The views of a scene show one set of named points, each view turned or mirrored, and shifted as a whole, with a little noise and some points left out.
In the rows, 128 means zero.

Scene 1
View 1
j_983: [ 72  95 113 131 118 201 169  92 129 135  81 127 150 106  90 110 100 157
  80 107  92 121 187]
j_65: [ 91  88 116 101 112 161 150 102 155 136  61 179 136 114  97 107 133 148
  40 105 129 127 153]
j_699: [102  59 104  93  89 151 137 113 162 106  80 194  94 125 119 102 151 116
  79  90 162 134 123]
j_255: [ 79  74  95  97 110 157 127  98 165 128  48 161 129  92 130 109 125 133
  77 108 139 118 165]
j_411: [140 107  88 106 108 152 157  31 107 140 124 107 156 134  72  98 144 108
 175 179  74 116 111]
j_801: [133 102  96 111  75 143 106  73  98 109 112 168 116 143 133 108 159  97
 201  93 125 161  99]
j_332: [119 110  87  96 114 138 131  61 131 147  69 130 157 104 102  98 138 114
 135 151 101 121 126]
j_414: [105  47 105 100  85 170 133  87 142  95 120 182  98 138 127 123 145 136
 117  94 142 130 156]
j_139: [ 83  64 107 104  95 166 132 122 156 109  69 188 101 116 129 112 135 138
  67  71 154 138 156]
j_376: [121  94 121 133  77 188 144  70  79  97 155 157 127 169 107 127 138 141
 181  81  93 162 146]
j_694: [109  85 117  97  97 161 128  91 132 117  87 188 131 138 120 125 146 155
  90  94 122 143 156]
j_459: [ 96  87 114 136  93 195 159  79 104 109 123 140 129 141  99 118 119 145
 140  95  95 137 168]
j_399: [125  73  99 104  86 150 155  89 133 109 122 159  96 140  84  81 154  92
 134 113 141 133  86]
j_992: [ 97 111  91 129  99 169 118  75 103 130  82 131 142 105 128 107 119 118
 178 103 101 144 148]
j_429: [ 95 106 115 149  97 204 159  71  87 119 124 124 144 132  92 121 109 154
 154  93  76 144 176]
j_468: [109  66 121 105  95 176 172  96 141 106 127 175 108 153  79 108 143 135
  74 104 129 129 134]
j_712: [133 107 122 122  74 163 114  61  74 100 139 175 138 167 129 139 156 142
 196  79  95 172 139]
View 2
j_411: [106 123 167 139 117 106 143 146  89 148 201  95 184 108 121 127 122 167
  64 148 171 139  23]
j_468: [136  90 135 120 140 133 151  72 130  77 140 110 133 160 120 138  92 172
 108 144 131  91  99]
j_712: [107 176 207 131 134  88 176 156 168 102 150 101 123 142 115 183 136 166
  79 141  89 133  66]
j_139: [134  87 105  99 100 139 142 100 152  54 130 115 131 181 147 140 120 151
 145 148 100 113 155]
j_992: [114 151 163 128  82  91 131 175 139 108 181 107 162 143 140 151 128 149
 118 162 133 153 100]
j_459: [133 143 168 137 125  90 147 113 136 111 161 117 142 155 124 171  95 170
 114 164 149 121 111]
j_694: [142 105 135 100 112 128 160 115 143 101 132 112 122 157 145 150 138 155
 116 132 109 112 114]
j_414: [103 105 127 110 110 130 161 107 121  71 145  95 145 173 134 165 127 161
 118 155 106 110 140]
j_983: [169 111 127 127  99  93 122 102 121 140 163 135 139 155 155 151  94 158
 142 167 181 120 137]
j_399: [ 96  95 140 123 120 139 146 117 120  59 168  91 169 149 109 123 112 169
  90 147 116 119  69]
j_801: [ 81 150 181 123 114 116 159 174 158  60 167  87 159 142 110 142 142 157
  88 139  84 147  55]
j_429: [148 159 185 147 119  67 137 125 143 132 173 125 139 143 129 174  90 165
 110 171 163 130 105]
j_332: [122 103 128 110  85 124 135 157 106 134 177 105 173 125 150 114 143 150
  99 139 148 145  68]
j_699: [115  77 107  96 108 154 149 104 143  42 137 102 144 172 133 123 124 153
 127 141  93 109 120]
j_255: [129  80  93  97  77 136 134 126 121  95 149 111 152 163 162 132 134 144
 142 151 128 124 148]
j_65: [164  71 100  99  98 134 134  95 135 107 135 124 128 159 160 117 116 151
 136 138 137 110 124]
View 3
j_255: [117 170 133 100 106 136 116  85 152 143 115 115 124  60 141 157 130 127
  85 156  81 133 146]
j_694: [113 147 133 137 124  85 116 107 137 154 132 118 155  84 118 141 110 106
 125 110  89 143 119]
j_992: [ 96 140 121 137 152 128 115  89 159 149 133 105 152 133 124 184 120 147
 122  84  85  98 186]
j_801: [100 131 116 196 166 116 119 101 134 171 139 133 187 124  98 200 137 138
 162  84  62  99 124]
j_411: [ 85 142 108 185 156  97 160 116 146 119 186 151 180 138 152 131 166 169
 119  64 131 120 188]
j_459: [138 160 132 110 147  72 101 114 153 167 139 113 183 134 136 154 114 145
 115  85  96 131 180]
j_65: [130 161 129  96  96 103 121  93 150 152 130 108 130  76 148 125 132 122
  70 145  86 163 120]
j_468: [157 174 129 118 118  63 108 120 130 175 145 136 187  89 141 135 144 141
  96 128  83 166 115]
j_414: [141 176 150 121 137  90  98 118 130 169 123 142 179  65 119 164 115 129
 131 133  74 133 136]
j_712: [106 126 127 170 170  68 106 112 139 170 134 116 191 143  87 174  88 113
 177  52  80 114 138]
j_332: [ 79 142 112 157 128 131 152  91 156 122 155 126 138 108 146 145 158 147
 101 100 108 119 161]
j_399: [134 163 119 165 141 102 124 113 130 162 155 156 191  89 135 167 171 159
 112 122  77 129 123]
j_429: [126 149 127 106 150  68 104 109 161 162 138  99 178 164 137 150 100 148
 112  63 104 128 201]
j_376: [132 144 131 146 166  55  99 122 141 178 141 119 206 150 108 168  98 136
 156  58  82 126 158]
j_983: [134 167 130  68 115  89 109  97 169 150 134  95 142 120 159 127 114 143
  66 112 109 144 195]
View 4
j_699: [150 127 149 126 144  84 130 135 186 125  93 106 185  99 133  92  74 180
 131 118 158  94 149]
j_459: [114 114 162 127 154 160 102 122 161 143 145 135 120 144 168 128 126 155
  94 144 189 103 158]
j_694: [131 107 142 116 126 124 129 142 190 142  93 102 140 110 165 127  96 169
 131 135 193 105 162]
j_983: [ 92 128 151 113 160 177  84  87 179 169  99 131 142 143 195 119  95 128
 125 161 164 110 168]
j_255: [108 130 124  96 150 112 120 108 175 150  58 107 180 101 185 103  90 155
 135 134 145  93 164]
j_712: [139  91 163 120 111 127 138 177 165 121 161 103  84 142 157 149 185 177
  80 118 227  94 150]
j_376: [136  99 174 131 137 150 116 156 161 123 174 123  92 148 154 141 162 169
  74 131 215  98 148]
j_411: [100 113  88 140 147 137  82 145 143 100 156 114  74 149 135 120 178 132
 115 207 149  53 186]
j_332: [ 85 128  95 108 134 104 101 128 167 134  90  94 122 138 162 103 168 128
 141 171 132  58 184]
j_399: [139 123 129 145 152  93 113 150 164 104 141 117 146 121 114  93 119 167
 117 147 151  71 157]
j_414: [146 117 148 126 156 122 130 144 162 116 117 124 155  96 156 114  86 188
  97 122 182 101 146]
j_65: [121 126 136 123 139 115 101 114 199 154  84 108 161 125 151  98  80 144
 156 154 152 100 171]
j_992: [ 93 127 137  99 138 125 116 131 149 139 119 112 122 142 188 122 185 143
  95 131 161  75 157]
j_801: [135 111 142 121 117  80 142 175 157 104 146  96 115 134 135 118 194 179
  87 114 179  65 147]
j_139: [136 128 161 110 145 105 128 119 191 149  80 114 190 103 168 100  70 176
 124 106 166 108 144]
View 5
j_801: [ 91 141 137 194 139 177 121 116 151 128 192 122 125 136 163 173 114 149
 134 106  96 207 111]
j_376: [143 171 130 168 114 183 135  99 149 106 189 154 123 141 191 148  58 114
 138 105 126 173 118]
j_414: [133 161 134 184 121 110 120 131 132 119 142 112 123 137 158 127  86 140
 208 127 114 144 107]
j_468: [152 159 114 153 118 134  90 124 134 101 111 125 106 142 141  94  67 151
 195 136 108 150 136]
j_255: [102 122 156 136 161 118 115 133  97 127 129  95 145 121 123  88 112 153
 207 148 111 108 107]
j_411: [121 100 159 140 113 189 132 108 170  92 137 156 116  78 175  93 110 117
  73 109 130 197 149]
j_65: [120 134 135 121 149 136  95 127 109 120 117 121 121 129 111  73  92 172
 200 151 112 100 127]
j_712: [121 171 135 184 118 189 148  99 157 127 210 165 112 138 178 167  81 132
 126 103 121 169 109]
j_332: [ 93  90 167 137 146 160 123 119 132 118 136 121 135  90 135  87 134 147
 121 131 115 158 132]
j_429: [148 145 141 123 133 189 141  95 119  91 173 145 151 125 192 103  56 101
 136 110 143 132 126]
j_699: [110 149 124 168 148 116  83 138 118 128 127  93 118 149 119 117  95 174
 220 143  90 150 113]
j_459: [150 149 132 140 132 163 129 107 126  95 158 134 139 129 182 109  61 107
 158 118 132 140 120]
j_139: [115 154 126 150 154 119  96 135  98 131 137  94 135 151 124 108  88 167
 230 146 101 114 104]
j_399: [123 130 128 176 130 136  92 130 145 101 121 100 120 124 148 118 103 147
 167 125  96 203 133]

In a view up to two points have been moved. Name them for each view, in the order of its rows, or write none.
view 1: j_399
view 2: j_414
view 3: j_694
view 4: j_332, j_65
view 5: j_411

Scene 2
View 1
j_424: [ 97 172 109 140 144 155 104 156 155 148 181 131 130 152 108 139 133 116
 117 109 144 112  78]
j_386: [101 151 118 141 186 129  79 148 158 139 163 104 123 121 103 147 139 130
 130 109 150 128  75]
j_261: [110 152 100 175 126 138  88 150 167 109 170 127  77 125  99 107 138 117
 125  95 123 112  93]
j_580: [136 164 104 120 220 104  25 141 134  82 166  91 130 106  89 138 141 177
 160 147 121 121  92]
j_787: [126 120 121 153 184 100  69 145 151 130 148  75  93 106 105 138 132 125
 154  97 150 156  89]
j_189: [147 122  97 155 127  80 102 165 142 102 137  78  68 144 128  96  89 105
 178  99 115 121 109]
j_603: [122 120 108 160 114 123 116 179 159 147 163  91  83 160 114 119 104 101
 149  90 136 139  85]
j_583: [ 88 141 127 142 170 108 134 146 158 179 129 104 120 139 139 144 104  77
 138  80 168 112  80]
j_828: [120 131 114 147 174 111  79 162 160 128 154  88 100 129 102 132 119 131
 145 109 135 126  80]
j_37: [114 128 106 192 113 119 109 149 170 123 146 111  52 125 117 100 130  88
 137  71 131 119 102]
j_785: [ 93 163 121 157 186 105  96 107 147 139 136 119 104  92 132 135 145  89
 137  79 162 116 102]
j_659: [110 122 111 171 126 117 114 175 178 142 139 104  77 146 111 113 103 103
 137  88 132 107  81]
j_652: [111 152  97 152 125 143  98 182 172 122 169 123 104 160  95 112 112 132
 124 119 118  92  76]
j_617: [119 134 108 150 146 108 101 158 150 126 149  96  95 140 120 117 110 110
 153  99 134 119  94]
j_228: [102 156 115 133 190 111  88 150 156 135 143 105 130 131 112 136 117 129
 139 114 143  98  77]
j_47: [176 141  87 119 171  81  31 168 119  46 168  67  97 137  95 104 103 179
 195 156  89 124 109]
j_536: [107 140 118 140 173 146  76 165 163 148 177 102 124 135  90 150 137 139
 125 113 147 142  68]
j_95: [109 147 117 127 202 118  72 163 159 136 156  97 138 134  99 146 121 147
 137 127 143 113  69]
j_39: [112 141 102 151 115 135 117 181 165 139 164 112 100 171 112 116 101 111
 136 103 127 108  79]
j_749: [120 151 112 134 158 124  95 142 129 136 181  98 116 137 122 139 131 110
 150 103 151 152  96]
j_266: [122 117 113 157 159 109  90 162 159 134 146  82  89 128 108 128 116 117
 152  96 141 136  86]
j_709: [155 107  99 138 132  93  88 201 154 108 150  62  87 169 105 106  75 141
 180 126 109 123  87]
View 2
j_228: [119 145 139 169 148 133  69 145 155 132 117 140 145  79 167 170 140 117
  97 121 128 133 123]
j_709: [122 127 102 121 173 103 122 151 143  93 168 118 150  87 192 197 140 176
  98 147 128 123 198]
j_785: [128 116 168 173 126 131  84 119 181 132 106 156  95 114 125 163 191 106
  68 113 142 135 113]
j_189: [121 123 120 111 163 105 129 122 162  96 152 125 105  99 166 193 167 161
  76 152 134 144 191]
j_652: [117 135 156 161 133 146  94 154 158 110 115 110 146  61 180 200 126 106
 115 156 141 142 183]
j_749: [145 101 178 155 153 133 100 132 152 117 125 132 139 107 149 169 149 144
 122 121 130 115 136]
j_47: [ 86 139  87 137 186  90 118 142 163 148 176 118  96 104 217 186  84 187
 104 121 156 127 160]
j_386: [127 115 158 189 136 134  83 152 165 137 122 136 141  99 157 171 146 118
 106 106 139 114 124]
j_603: [144 103 163 133 144 132 119 143 153  85 129 121 145  89 152 193 174 135
 104 152 128 128 190]
j_37: [130 102 162 148 115 129 129 134 185  97 123 120  96  95 140 200 191 109
  74 159 154 144 199]
j_536: [137 103 166 193 135 139  85 166 156 129 125 128 163  91 163 178 138 122
 123 112 139 102 139]
j_828: [126 114 131 173 144 119  99 154 162 124 141 134 140 101 165 179 157 138
  92 119 138 116 152]
j_659: [133 120 144 149 127 131 111 150 164  88 125 125 143  79 153 198 185 115
  82 156 132 137 192]
j_583: [149 129 162 151 142 139  74 128 153  96 101 156 155  91 121 167 208 110
  74 131 108 135 126]
j_95: [122 133 134 187 150 128  70 158 153 138 130 138 158  91 173 169 134 130
 106 106 133 111 120]
j_39: [134 128 163 138 144 142 103 144 150  92 116 115 152  68 164 192 150 116
 111 161 128 140 183]
j_617: [128 120 146 144 148 125 105 134 161 107 130 130 125  96 156 182 163 136
  88 138 133 136 162]
j_424: [136 122 190 171 136 160  81 141 155 121  98 125 147  75 155 178 132  97
 126 136 134 135 138]
j_580: [ 94 133 111 192 162 106  83 152 170 178 158 135 109 112 198 165  91 157
 106  85 158 109 104]
j_266: [136 104 141 161 140 117 109 149 165 109 141 134 139 101 154 186 174 141
  87 124 135 113 164]
View 3
j_659: [122 118 107 155 154 133  99 163 136 115 110 139 120 127 118 127 100 104
 184 104  65 111 157]
j_47: [156  66  93 101 132 121 136 157 155 192  86 201 166 138 114 185  62  57
 171 194 126  58 166]
j_603: [109 123 120 129 172 133  98 143 128 123 111 146 126 112 127 138 107 113
 170 113  80 112 164]
j_709: [100 102  94 122 171 116 111 164 126 164  73 160 156 123 121 166  68  82
 166 143  97  73 148]
j_39: [112 113 117 138 142 123  88 140 118 128 127 131 120 132 121 133  92 105
 180 127  88 123 152]
j_95: [150 123  79 113  84 120 104 135 129 129 127 207 100 136  74 141  92 101
 159 139 108  92 153]
j_261: [167  92 114 146 135 139 104 149 160 122 130 146 115 128 132 121 114  97
 190 144  81 125 183]
j_583: [114 156 125 144 120 151 110 143 130 101 159 180 106 130  68 144 109 125
 177  70  62 112 137]
j_228: [146 122  98 130  93 133 110 145 138 128 141 195 109 143  74 143  92  99
 176 125  91  99 147]
j_386: [161 124  92 114  97 131 105 129 143 116 138 203  97 126  85 132 111 110
 162 130  98 108 171]
j_749: [142 126 124 102 134 145 114 117 144 132 143 197 119 112 103 153 117 116
 161 132 102 109 170]
j_37: [150 103 128 164 173 156 113 167 169 111 117 141 127 117 134 126 122 103
 197 107  55 121 181]
j_424: [146 118 119 122 100 130  89 116 123 116 164 158  94 137 108 123 112 116
 173 137 103 137 165]
j_536: [150 126  84 106 106 117  92 120 131 115 122 192  90 117  97 121 110 116
 150 138 105 113 172]
j_266: [135 124  97 128 147 135 116 152 150 121 103 184 121 113 101 140 105 105
 165 115  81  94 167]
j_580: [191  89  75  91  80 124 130 136 162 161 116 242 121 135  82 162  86  74
 160 184 126  73 173]
j_617: [131 115 117 132 143 141 115 151 145 133 125 171 130 127 104 150  99 100
 179 120  83 100 158]
j_785: [172 130 128 143 110 170 133 144 177 106 163 210 109 126  77 143 130 110
 185  98  66 112 168]
j_189: [117 102 127 138 181 148 129 169 152 154  99 161 163 123 120 171  85  84
 188 123  79  82 157]
j_787: [155 126  90 113 140 141 125 147 167 123  99 221 117 106  91 146 111 105
 156 118  86  83 180]
View 4
j_424: [160  85 142 132 124 122 102 119 162 164 125 151 133 156 198 126 126 108
 163 138 113 114 113]
j_749: [162  88 155 157 130 117 103 160 155 129 128 142  95 159 186 125 126 134
 138 150 151 107 123]
j_583: [159 103 141 130 146 120 124 132 190 173 169 113 119 155 198 165 170 135
 157 190 154  91 132]
j_787: [178 121 162 156 120 122 121 174 181 104 113 130  91 169 164 115 150 152
 145 159 182 129 118]
j_266: [177 110 164 131 120 116 119 159 199 125 114 134 105 158 174 120 154 136
 149 174 172 121 110]
j_659: [192  90 178 102 120 121 122 133 216 154 109 125 129 154 180 122 159 130
 156 184 167 109  87]
j_603: [182  74 196 114 129 110 119 149 204 143 107 140 114 154 191 121 145 131
 149 179 164  90  91]
j_228: [157 114 112 126 111 115  98 140 177 146 128 132 113 149 176 135 147 114
 146 169 152 135 132]
j_828: [169 117 145 128 109 113 110 157 188 122 109 137 105 155 170 115 148 128
 147 164 163 135 118]
j_785: [186 118 122 168 134 152 119 130 157 154 156  98 110 177 164 149 154 154
 150 149 166 125 124]
j_189: [203  66 175 114 111 113  97 159 201 126  96 112  88 145 159 118 142 139
 106 202 210 103  90]
j_580: [157 131  86 153  79 113  73 173 144  93  94 150  80 152 147 101 120 112
 118 136 163 176 141]
j_709: [174  77 175  89  95  83  92 176 213 107  76 146  91 130 172 102 140 114
 112 208 194 115 102]
j_95: [142 127 111 128 103 104  97 154 173 127 121 151 106 148 179 123 142 106
 151 158 140 144 139]
j_39: [182  71 178  95 118 112 110 125 207 162 102 137 134 148 191 119 145 111
 153 178 148 103  87]
j_652: [179  77 154  97 100 116  93 120 193 157  90 146 136 148 182 105 132  97
 148 157 133 127  88]
j_386: [155 123 128 145 117 120 109 146 168 133 125 145 113 162 180 124 142 123
 163 143 137 136 130]
j_47: [184  85 123 120  66  98  57 181 165  84  60 143  69 134 137  84 110 107
  79 174 199 154 112]
j_617: [183  87 157 124 117 119 105 146 189 141 114 124 108 153 174 126 144 132
 132 178 174 113 106]
j_37: [224  81 191 129 128 146 125 125 200 155 106 106 127 173 165 121 151 154
 148 166 176 109  70]
j_261: [205  84 166 129 110 141 107 121 180 149  94 129 129 169 164 106 132 130
 147 139 150 128  79]
View 5
j_749: [153 142 134 156  91 119  86 118 136  87 150 119 132  90 146 113 130  72
 110 121 131 136 116]
j_189: [ 96 130 139 155 127 102 100  98 121  80 153 150 145 122 125 142 115 136
 105 161 152 154 161]
j_583: [166 161 133 133 135 112  63 156 124  52 154 126 151  95 102  88 130 101
  67 140 105 130  88]
j_386: [168 139 130 161 104 101  79 138 121 121 153 106 122  74 140 107 150  73
  85 127 119 105 113]
j_37: [145 120 117 127 140  82  92 117 123  75 149 126 161 103 156 162 144 124
  51 148 165 167 121]
j_652: [133 138 110 176 113  41  90 131 117 129 143 130 168 116 143 121 140 103
  70 106 139 125 127]
j_47: [ 73 122 141 198  77  99 119  79 111 158 155 140  98  94 131 137 125 121
 151 146 151 105 192]
j_785: [170 137 121 113 114 132  85 140 117  77 156 112 112  41 128 115 156 113
  72 138 140 130  89]
j_603: [143 139 132 156 129  82  77 121 135  76 148 132 174 137 148 132 120  90
  76 138 134 154 133]
j_536: [176 139 132 175 104  88  74 137 130 125 152 102 138  97 155 110 142  53
  83 123 114 106 120]
j_228: [146 147 129 160 111  97  83 142 113 116 155 119 126  78 112  95 142 104
  86 130 114 101 116]
j_424: [165 150 107 162  92  69  83 145 126 107 146 117 154  94 147 100 146  75
  76  88 129 125  94]
j_261: [145 120 106 149 112  67  97 122 120 114 145 122 149  87 161 149 154 110
  64 120 162 145 123]
j_266: [148 129 144 155 129 105  80 119 128  99 154 119 137 102 139 133 132  91
  85 159 126 127 140]
j_828: [145 132 140 163 118 101  82 125 121 118 157 116 129  94 135 125 138  92
  90 152 125 112 141]
j_580: [125 126 138 185  68 115 106 111 110 172 161 107  76  47 135 113 149  89
 135 135 131  76 155]
j_787: [159 123 153 151 118 130  81 116 127 104 163 106 115  80 146 135 136  81
  96 174 127 119 141]
j_709: [ 94 134 151 190 124  81  92  97 124 115 153 145 151 150 125 132 106 109
 115 162 129 127 183]
j_95: [153 144 138 179 102  96  79 136 115 137 159 110 119  82 121  93 141  79
  96 133 107  85 129]
j_39: [134 144 119 165 122  57  82 130 125  96 145 135 177 133 136 116 126 101
  72 116 134 142 124]
View 6
j_536: [140 141 107 162 155 134 172 120 138 140 102 187 104 120 118 117 134 112
  85 115 151 103 179]
j_39: [119 160  98 152 150 126 121 133 172 102 124 181 140 145 155 108 133 141
 109 127 156 104 143]
j_787: [110 127 130 169 117 150 163 146 114 133  92 156  93  97 132 115  93 113
  76 139 173 116 166]
j_709: [130 143 114 143 115 108 121 195 176 112 100 153 112 139 140  91  95 166
  95 176 163 141 134]
j_603: [115 172  98 158 125 136 134 138 154 108 127 172 126 135 166 101 113 144
 106 129 184 106 137]
j_583: [ 86 124  96 165 147 191 126 115 156  98 172 195 125 105 147 125 114 101
  86 134 183  89 172]
j_424: [122 152  97 171 167 129 130  94 158 123 117 190 134 130 124 125 146 107
 104 110 140  85 181]
j_47: [127 117 144 163 114  70 106 192 161 134  41 122 110 125  94 112  82 146
  89 192 118 140 165]
j_266: [110 135 121 158 129 146 151 148 136 114 109 164 107 116 149 112 104 126
  88 137 173 113 150]
j_37: [ 80 157 128 159 129 144 127 123 118  84 104 148 140 127 195 117 106 128
 117 110 168  91 117]
j_652: [127 146 108 148 169 109 128 133 166 102  98 177 142 147 144 112 145 133
 112 120 130 102 145]
j_749: [115 155 105 183 119 132 130 111 140 139 112 167 112 110 118 121 104 115
  92 136 170 100 184]
j_95: [130 107 115 160 159 138 156 140 154 132 107 183 103 111  98 124 126 105
  77 144 136 112 189]
j_617: [102 140 116 164 128 140 121 140 149 108 115 162 123 121 145 114 104 128
  96 144 162 106 154]
j_261: [102 152 125 163 149 116 133 116 127 103  77 156 141 131 163 120 125 120
 113 110 138  93 140]
j_828: [117 129 119 157 146 137 152 144 140 116 102 172 111 118 136 113 120 121
  89 132 149 110 159]
j_580: [127  94 146 175 138 100 144 154 133 154  46 147  94 101  70 129 103  99
  71 164 108 121 204]
j_785: [ 67 117 130 182 138 171 128  98 111 107 115 161 123  90 140 140 102  80
  88 124 158  79 180]
j_189: [ 92 146 126 157 103 127  98 170 155  95 106 138 128 127 160 106  81 149
 102 168 168 120 127]
j_228: [109 107 117 160 157 147 131 135 156 115 118 179 116 111 115 125 120 103
  84 144 140 103 181]
j_659: [103 147 113 144 144 148 136 145 150  87 124 170 132 133 176 107 119 136
 105 125 166 104 128]

In a view up to two points have been moved. Name them for each view, in the order of its rows, or write none.
view 1: j_47
view 2: j_228, j_749
view 3: none
view 4: j_787, j_39
view 5: none
view 6: j_828
